Each scene shows the same named points in several views. A view is turned or mirrored, and shifted as a whole, has a little noise and may leave points out.
In the rows, zero is written as 128.

Scene 1
View 1
j535: [ 95  92 111 100 113 103 166 122 157 126 158 127 138 207 105 108 126 139
 112 126 174 134 106 155 112 173 168 120 118  84  91 150 152 116  99 123
 170 128 115 105 120 124  99 131  91 149 127 146  78  98 136 131 128 111
 116 107 123 127 152  88 169 127 114 122 170 120]
j479: [146 150  81  84  44 135 138  89 149 123 104  93 119 134 111 200  86 140
 120 113 192  86 150 146 143  91 196 112 128  84  67 158 188 127  95 144
 160 152  83 116 111  80 129 125 165 116 167 187  72 119 195 172 148 129
 115 100  96 104 148  94 100 117 148 166  96 133]
j83: [119 116 117  94 103 106 146 109 165 149 132 106 130 156 141 132 116 137
 130 123 170  86 105 148 131 117 160 127 122  77  99 163 159 128  90 131
 185 135 106 124 105 111 113 111  96 141 150 156 123 125 211 138 127 108
 126 105 102 114 159  93 125 134 100 134 151 130]
j622: [110 105  83  86  73 146 150 107 167  91 138  94 131 174 110 184  93 142
  86 123 209 106 136 151 129 138 212 112 109  62  70 145 192 132 107 148
 165 158  84  81 134 103 124 143 154 128 149 174  31  87 143 173 144 112
 113  69  90 126 144  75 136  88 166 159 115 131]
j997: [ 70  60 134 104 159  89 168 137 176 133 182 129 149 224 133  65 145 137
 110 133 166 130  72 157 103 194 146 133 107  68 114 153 138 122 101 117
 190 120 127  99 122 152  92 124  46 167 116 122 105  95 146 114 114  90
 125  95 119 140 158  83 188 127  88 102 207 120]
j368: [100 100 119 100 118  91 163 122 154 140 152 130 138 200 114  96 133 137
 126 125 164 127 100 154 114 163 152 125 122  89  98 155 143 114  93 118
 174 122 122 119 111 125  97 122  76 150 128 141 105 110 157 122 123 112
 119 117 127 121 156  95 164 141  95 116 178 119]
j609: [150 165  81  94  39 106 156  92 121 137 104 125 119 161  71 167 104 138
 141 109 170 124 153 151 130 115 179 104 145 119  62 156 166 103  88 126
 141 131 104 138 101  78 109 129 148 117 149 182  76 124 159 150 144 148
 106 145 136  96 143 110 125 150 129 149 114 120]
j166: [116 125 100 101  85  89 171 113 130 135 139 143 131 204  73 111 129 138
 133 117 161 151 124 157 112 165 162 112 136 114  77 151 144  99  93 115
 149 118 123 127 110 107  92 132 103 139 126 155  81 110 125 126 130 132
 107 142 148 112 147 105 168 152 110 122 160 114]
j650: [126 128 118  97 100  90 151 108 150 160 129 121 129 164 126 116 124 135
 147 120 156 101 107 150 128 123 145 126 132  95  99 165 147 116  84 122
 179 123 116 140  98 109 105 107  86 142 145 153 134 132 205 125 127 118
 123 128 122 107 158 103 133 154  87 127 159 125]
j715: [144 152  97  93  61 104 147  96 138 146 110 115 122 151 105 157 107 136
 142 114 166 102 135 150 134 106 167 113 138 103  79 161 163 114  87 127
 160 132 103 138  99  88 112 117 128 126 155 174 104 131 195 145 137 134
 115 131 121 100 152 106 117 148 114 144 126 125]
j489: [119 111 119  87 108 125 128 105 186 144 127  80 130 130 179 159 101 136
 122 127 184  47 101 143 143  90 168 135 112  50 107 168 176 147  92 145
 204 150  91 113 107 112 131 103 106 139 167 160 131 127 252 152 131  93
 136  74  72 117 164  83 100 114 108 147 137 142]
j632: [114 112  83  88  70 142 150 106 162  97 133  99 130 171 105 182  93 142
  92 123 205 108 138 152 130 134 208 112 112  68  68 147 189 130 106 144
 161 155  86  88 128 100 124 141 154 125 149 177  35  91 145 170 144 117
 112  77  96 122 145  80 134  95 163 157 114 129]
j716: [135 146  95  96  65 100 157 102 130 139 120 128 124 173  85 141 114 137
 140 114 165 126 135 154 125 130 168 112 139 112  74 156 156 106  89 122
 152 127 111 135 103  93 104 125 123 128 144 169  90 122 161 138 137 136
 110 138 134 104 147 106 137 151 116 137 135 121]
j161: [115 119  84  93  68 123 163 109 144 104 137 120 130 192  79 157 106 140
 104 118 189 137 140 155 121 156 196 107 123  91  66 146 172 112 102 132
 150 141 100 101 124 100 109 144 141 128 138 171  37  94 119 156 142 128
 106 106 124 118 141  91 153 115 151 145 129 121]
View 2
j166: [160 100  86 123 160 163 164  95  97 108  96 156 130 111 175 104 117 127
  66 125 153 120 146  93 152 125 105 148 160  90 149 118 106  89 137 128
 122 106 111 118  79 156 148 197  94 148 167 121  87  85 137  71  84 144
 142 171 132 154 147 112  91 123 128 113 126 147]
j368: [138 103  93 122 158 181 158  93  95 101  88 147 142 132 139 124 132 115
  82 127 159 130 149  83 162 120 105 176 143  99 148 124 142 110 140 114
 146  98 131 121  83 157 136 200  93 112 165  99  86  98 146  93  93 145
 147 150 153 132 136  96  86 136 151  87 129 167]
j609: [174  85 109 121 147 134 172  92 120  77 119 145 136 108 161  84 147 150
  88 133 113 113 161 124 137 141 112 138 160 113 140  93  82  82 123 169
 110 103  76 116  93 156 169 159 106 173 123 123  69  95 141  87  53 144
 164 191 131 162 132 158 124  93 106 189 131 144]
j997: [119 123  85 127 169 197 140 104  95 115  76 149 139 145 131 141 132  94
  73 126 182 145 141  58 178 109 109 194 137  94 158 133 172 122 148  85
 158  99 162 118  72 149 126 227  92  76 179  82 100 105 151  95 120 144
 135 130 166 116 137  60  57 161 161  36 128 181]
j650: [140  76 109 113 142 182 177  81  91  78  92 138 164 130 113 120 146 127
 111 132 134 119 160 109 149 127  94 186 135 116 135 121 135 116 132 130
 157  93 112 128 103 166 137 164  89 125 149 100  67 103 145 111  62 149
 163 158 157 132 130 122 119 117 166 121 133 165]
j489: [121  94 139 121 142 162 149  98 136  46 109 115 165 165  63 127 205 127
 138 147 109 141 171 110 152 134 121 206 109 153 138  88 167 136 125 150
 162  84 116 122 104 152 151 153 110  84  88  58  61 139 169 154  68 148
 182 145 189 105  94 133 119 116 145 157 138 199]
j622: [152 145 117 143 171 111 114 132 177  74 130 136 107 149 139  97 193 131
  75 144 121 154 159  88 158 137 157 147 143 130 163  60 127  95 122 168
  99 104 111  99  63 125 185 198 134 112  81  73  91 132 168 107 104 139
 165 165 160 132 106 131  75 120  63 178 131 183]
j83: [133  90 117 118 145 170 161  91 112  69 100 131 158 144 101 121 168 126
 114 137 127 130 162 103 152 131 108 189 128 128 139 105 147 121 131 137
 151  91 115 124  98 157 145 168 100 108 124  83  70 116 154 123  72 147
 168 153 168 121 116 123 112 120 150 133 134 177]
j479: [160 100 130 129 148 117 149 108 155  52 134 129 134 136 122  90 192 150
 108 146  93 131 170 123 139 147 135 152 139 141 144  66 108  97 115 188
 112  97  82 111  90 144 181 152 123 142  75  90  63 125 160 119  60 142
 181 179 155 142 105 167 124  93  89 217 134 171]
j161: [163 129 100 137 168 125 134 118 146  93 119 149 110 125 171  93 155 133
  63 135 135 138 152  90 154 133 138 135 157 107 158  82 106  83 129 156
  98 107 107 104  65 136 176 201 118 138 119 102  92 109 154  83  97 139
 152 173 141 149 129 127  80 120  78 156 128 162]
j535: [141 121  92 129 165 166 143 107 115 103  94 150 129 133 149 117 139 113
  69 129 160 139 147  76 164 122 119 165 147 100 156 111 137 103 139 119
 131 102 132 113  72 146 147 210 102 112 152  95  94 103 149  89 104 144
 143 153 151 134 135  95  73 139 126  95 128 169]
j715: [157  76 118 117 141 151 172  88 114  65 112 136 154 124 126 101 162 143
 110 136 111 117 164 124 140 138 106 164 142 125 135  97 110 101 124 162
 131  96  88 123 102 160 157 151 102 148 118 105  62 107 146 110  51 145
 171 178 149 143 121 152 130  98 129 177 132 161]
j716: [161  88 103 120 150 151 169  92 109  85 107 146 141 115 154  98 139 138
  87 130 128 116 157 112 144 133 105 152 154 108 142 105 101  91 129 151
 122 101  95 120  91 158 158 170 100 156 138 117  73  96 141  88  63 143
 158 177 137 152 135 137 114 107 124 154 131 151]
View 3
j716: [145 128  91 119 119  87 118 149 139 128 104 124 176 124 122  87 138 112
 116 135 103 101 121  97 159 116 132 136 137 111 103 159 123 113 142 144
 156  87 136 135 185 103 138  96 165 126 109 110 132 135 161 109 160 119
  93 125 163 119 109  78 151 116 165 134 158 160]
j650: [129 129 138  87 129  99 143 133 152  93 123 125 146 134 101 102 141 115
 127 113  75 123 116 104 148 110 119 127 154 128 119 153 132 121 111 123
 153  83 127 134 142 100 151 112 152 107 107  98 131 132 177 125 168 134
 116 119 154 146 119 100 151 125 172 152 143 166]
j715: [130 131  98 124 124  79 118 142 144 129 113 117 165 126 127  89 126 117
 111 141  85 114 132  83 156 116 149 125 145 106 112 145 125  98 116 136
 169  84 135 160 179 104 163 100 158 114 112 110 136 135 172 129 175 127
  92 130 175 154 114  81 140 109 180 118 157 182]
j161: [173 120  63 127 111  97 123 154 155 157 120 105 180 124 126 110 113 118
  98 155 133  79 122  91 156 106 149 133 131 103 113 188 124 142 192 155
 145  95 127 134 219 120 147  98 150 123 141 118 130 159 116 117 143 120
  51 123 160 106 115  70 150 142 153 125 152 127]
j622: [173 116  59 131 113  96 136 148 173 169 142  85 165 130 131 133  82 125
  82 173 130  83 134  74 147  97 180 112 143  93 132 192 127 149 188 148
 150  94 118 161 225 134 185 109 128 103 167 123 135 176 100 150 150 136
  23 126 175 146 132  72 136 155 159 104 144 131]
j489: [121 123 137  95 134  97 159 120 179 113 157  98 123 141 109 134  94 127
 102 139  63 135 135  76 136  95 165  97 172 114 150 154 139 128  99 111
 163  82 112 179 147 124 212 128 118  77 146 105 139 156 157 179 182 160
  78 125 180 217 144 105 130 141 187 116 129 179]
j535: [168 116 114  81 119 119 153 141 163 113 133 115 153 134  95 123 131 116
 118 123 116  93 107 117 144  99 116 134 146 128 121 191 131 164 176 135
 128  93 116 106 172 113 137 115 144 112 134 103 128 152 125 117 140 130
  85 110 139 104 123  93 161 157 145 165 134 116]
j83: [132 124 131  92 129 101 150 130 163 105 137 113 138 136 104 117 121 120
 115 126  78 123 123  95 143 103 137 118 159 121 131 158 134 130 117 121
 154  84 120 148 151 112 173 119 138  97 127 101 134 145 160 144 170 142
  95 121 162 167 129  99 145 136 173 140 136 163]
j997: [171 111 157  42 127 144 185 129 178  77 151 121 126 146  67 144 140 116
 131  95 106 100  93 139 133  87  90 133 159 150 135 203 138 191 174 120
 108  93 102  82 133 115 133 133 131  99 140  89 125 155 122 122 132 142
 105  98 117 102 133 115 171 183 135 199 114  96]
j368: [157 119 132  74 124 119 155 136 160  96 129 124 147 136  90 116 142 115
 127 110 101 103 106 121 143 101 106 136 150 135 120 180 131 154 152 129
 131  90 118 104 152 107 135 117 147 111 123  97 127 143 144 114 147 132
 104 111 137 111 120  99 162 151 151 172 134 127]
j166: [162 124  99  99 117 104 128 151 142 116 106 129 175 127 107  94 152 110
 124 121 117  89 107 117 158 113 109 148 132 124 101 177 124 137 168 146
 136  92 132 102 178 102 114  99 168 130 108 105 127 136 147  92 144 114
  99 115 141  82 105  82 165 132 149 161 153 131]
j632: [168 118  57 135 114  92 130 148 168 171 136  87 169 128 134 124  87 123
  84 171 126  85 137  73 151 101 178 115 140  92 130 186 126 140 181 149
 155  93 123 164 225 131 182 107 134 105 160 123 135 171 109 147 152 133
  28 128 178 147 129  71 135 147 162 103 147 139]
j479: [138 129  65 149 118  69 114 146 155 163 122  96 172 124 145 100  93 122
  89 171  99 105 145  60 158 110 186 110 142  87 120 154 125 101 133 144
 177  85 133 187 212 119 189  99 145 107 138 123 140 153 149 149 176 131
  49 137 195 176 123  71 127 116 186  86 158 181]
View 4
j489: [106 102 157  48 133 177 134 117  97 148 124 141 141 140 154 133  88 147
 139 138 138  94 142 142 101 150 132 143  81  83 127  80  44 128 120 130
 102 125 103  85 147 120  57 192 138  87 121  96 142 135  68  60 116  98
 143 119 146 101 109  66 179 120 193 185 126 157]
j716: [112 117 134  92 168 118 179 160 110 142 144 136 125 142  97 142  90 138
 120 126 134 124 109 126 129 107 138 146 124 127 105 152 125 122  75 140
 104 125 106  75 137 136 113  92 147 116 139 144 120 144 103  81 125 112
 128 107 127 138 167 132 132 138 141 178 124 147]
j368: [114 111 104  61 162 127 178 142 136 196 116 163 161 113  83 134 104 161
 112 134 105 129 128 124 130 142 120 126 109 105 103 119 128 127 121 129
  95  90  91  57 117 148 122 150 162 121 154 132 145 156 108  85 118  98
 124 106 119 159 139 151 104 122 154 177 153 158]
j161: [146 130 114  98 164 108 179 148 117 128 150 155 133 115  86 158  72 152
 129 146 155 128  89 152 100 113 142 159 119 121 111 148 129 161  66  99
  91 133  93  91 167 129 129 131 162 143 134 139 131 156 116  50 149 124
  95  99 139 128 160 136 112 124 133 183 127  97]
j609: [115 122 147 105 171 114 180 168  96 115 161 126 109 152 106 147  81 130
 125 124 151 121  98 131 125  90 148 157 130 135 108 167 122 125  51 141
 108 147 113  85 152 130 108  68 140 116 130 149 109 138 100  76 130 120
 127 108 132 127 180 121 146 147 133 178 109 136]
j632: [152 129 125  91 150 125 161 132 105 109 152 153 130 117 109 161  61 154
 142 155 170 115  88 166  82 122 146 167 106 109 121 127  98 173  67  88
  90 145  93 106 184 116 109 164 156 136 122 122 135 152 104  33 155 126
  92 100 152 103 144 105 134 119 145 187 119  85]
j650: [ 93 104 136  62 158 145 168 148 115 176 124 141 143 140 112 126 106 143
 116 121 112 116 138 117 137 132 125 129 109 107 106 119 104 106 114 153
 106 104 105  60 116 141  93 126 145  98 145 127 133 140  88  94 107  95
 148 115 123 144 143 121 142 134 166 175 137 179]
j715: [103 112 155  85 160 137 166 155  96 130 147 128 117 153 125 137  88 132
 128 123 143 112 117 128 124 109 140 148 115 119 112 139  97 115  76 147
 109 137 111  82 142 128  88  98 137  99 131 131 117 134  86  78 119 109
 141 113 134 122 159 102 160 139 155 178 114 154]
j622: [156 131 123  89 148 127 159 127 107 110 151 158 132 113 110 165  60 157
 144 159 171 114  87 171  76 125 145 168 102 105 123 124  95 179  70  82
  87 144  91 107 188 114 108 176 159 139 121 121 138 152 105  28 156 128
  87 100 153 101 140 104 132 116 147 188 120  79]
j535: [131 119  98  69 161 121 179 139 136 178 122 167 160 104  79 144  92 163
 118 145 122 130 113 137 115 140 125 136 109 105 105 123 130 146 108 110
  89  98  86  68 134 142 129 160 167 135 149 131 145 160 115  69 131 108
 108 102 126 150 140 150  98 119 148 180 151 130]
j479: [125 121 163  96 150 139 154 144  84  91 162 125 106 150 139 153  67 133
 144 137 172 104 100 153  97 105 153 169 109 118 122 137  77 144  56 122
 106 162 110 106 178 111  82 120 137 108 114 125 117 134  83  47 139 121
 123 111 153  92 154  79 173 134 154 185 100 116]
View 5
j632: [120  93 150  89 146 111  96  71 146  75 146 144  80 136 100 122 159 137
 121 107 126 154 132 126  37 162 140 120 167 186 160  70 163 163 133 163
 187 147 173 102 117 166 154 141 126 151 159  91 183 141 118 212 111 118
 107 103 126 100 104 125 151 124 124 109 101  68]
j489: [ 98 159 124 107  97 135 120 145 155 111 126 152 153 136 154 120 108 155
 134 164 109 137 163 133  43 145 103  87 162 178 128 131 113 174 144 170
 132 179 177  87 147 154 136 187 139 134 153  68 159 137 117 172 163 159
 133  89  92  78 122 168 165  97 155  87 131  84]
j83: [110 144 136  92 120 140 119 135 154 125 138 146 142 130 147 117 119 142
 140 155 122 144 142 129  90 127 122  96 128 149 137 135 124 143 134 131
 140 157 169 100 134 158 142 158 124 125 154  93 148 114 121 165 136 161
 117 107 107  98 141 150 157 113 151  95 120  83]
j650: [118 143 141  84 125 143 122 141 159 143 144 142 147 118 155 111 116 135
 144 163 129 143 140 132 122 111 131 100 107 125 142 149 125 124 132 107
 137 147 167 105 131 154 145 141 117 115 147 110 139 100 120 154 131 167
 114 113 112 103 156 140 156 113 154 100 118  88]
j479: [125 108 156  90 131  88 118  97 171 112 145 134 101 101 144 105 136 140
 118 120 126 131 187 146  37 149 140 126 182 166 173  91 165 162 153 168
 180 148 185  98 135 139 156 125 132 148 130  91 191 136  98 201 147 118
 127  77 122  72 101 112 164  97 139 120 107  94]
j716: [131 108 162  75 148 118 117 108 164 137 155 133 110 104 140 104 139 125
 134 132 139 143 147 136 114 118 152 121 121 124 166 118 156 120 135 109
 167 130 171 111 121 149 157 106 113 126 138 121 159 102 112 174 114 140
 107 109 130 104 142 109 152 118 142 117 102  90]
j997: [101 138 125  85 139 194  91 124 118  95 145 155 132 180  95 139 139 132
 156 160 129 181  46  96 138 122 124  79  66 149 108 135 104 119  97  88
 130 150 144 110 108 198 136 178 107 109 195 113 111 100 155 149  78 182
  84 159 109 149 174 176 134 156 139  73 116  46]
j715: [127 123 157  83 132 109 125 122 172 141 147 134 125  98 158 101 124 134
 130 140 130 132 174 143  91 121 141 118 142 134 165 126 150 136 147 131
 160 142 178 105 133 140 154 118 123 129 130 107 166 111 104 177 140 141
 121  93 121  85 131 114 160 102 149 117 110  98]
j368: [116 128 140  80 141 161 104 121 139 117 148 146 127 144 120 122 137 129
 148 150 134 162  93 114 132 117 136  97  87 134 133 132 125 117 115  94
 143 142 155 111 115 175 146 145 109 114 169 118 131  98 135 159  98 166
  94 137 117 128 162 148 143 137 141  93 111  68]
j166: [133 103 158  68 159 140 105 101 150 128 161 135 104 120 120 112 149 119
 139 131 144 157 107 124 143 111 158 117  91 116 157 119 152 102 120  84
 165 122 159 119 108 166 157 107 103 116 154 135 143  91 124 169  87 148
  90 133 135 129 159 115 142 137 136 111  99  77]
j535: [116 114 142  81 149 156  95 102 134 101 150 147 109 150 104 126 150 129
 143 138 134 167  85 112 116 128 139 101  97 147 135 112 135 125 112 103
 155 139 154 111 109 181 146 146 110 121 174 115 138 106 136 171  87 155
  90 138 122 131 151 144 140 143 132  94 107  62]
j609: [140  98 171  73 151  96 121  98 174 140 159 126  99  86 148  97 142 123
 126 120 141 134 172 145 101 121 160 134 140 124 183 107 172 123 146 120
 182 125 176 112 123 138 164  88 115 133 125 123 175 106 100 188 123 125
 114  95 136  91 128  90 157 110 140 129  97  99]
j161: [128  86 161  78 159 117  96  70 147  92 156 139  76 128 101 118 164 125
 127 107 136 157 117 123  80 144 155 124 137 158 164  79 167 136 126 129
 187 131 166 111 109 167 157 118 114 140 156 114 171 121 119 200  93 123
  97 116 135 115 123 113 145 132 122 114  96  70]

Which points are out of place in each view (at most two, in the order of its rows)? Write - if all are in place.
view 1: j715
view 2: -
view 3: j632
view 4: j535
view 5: -
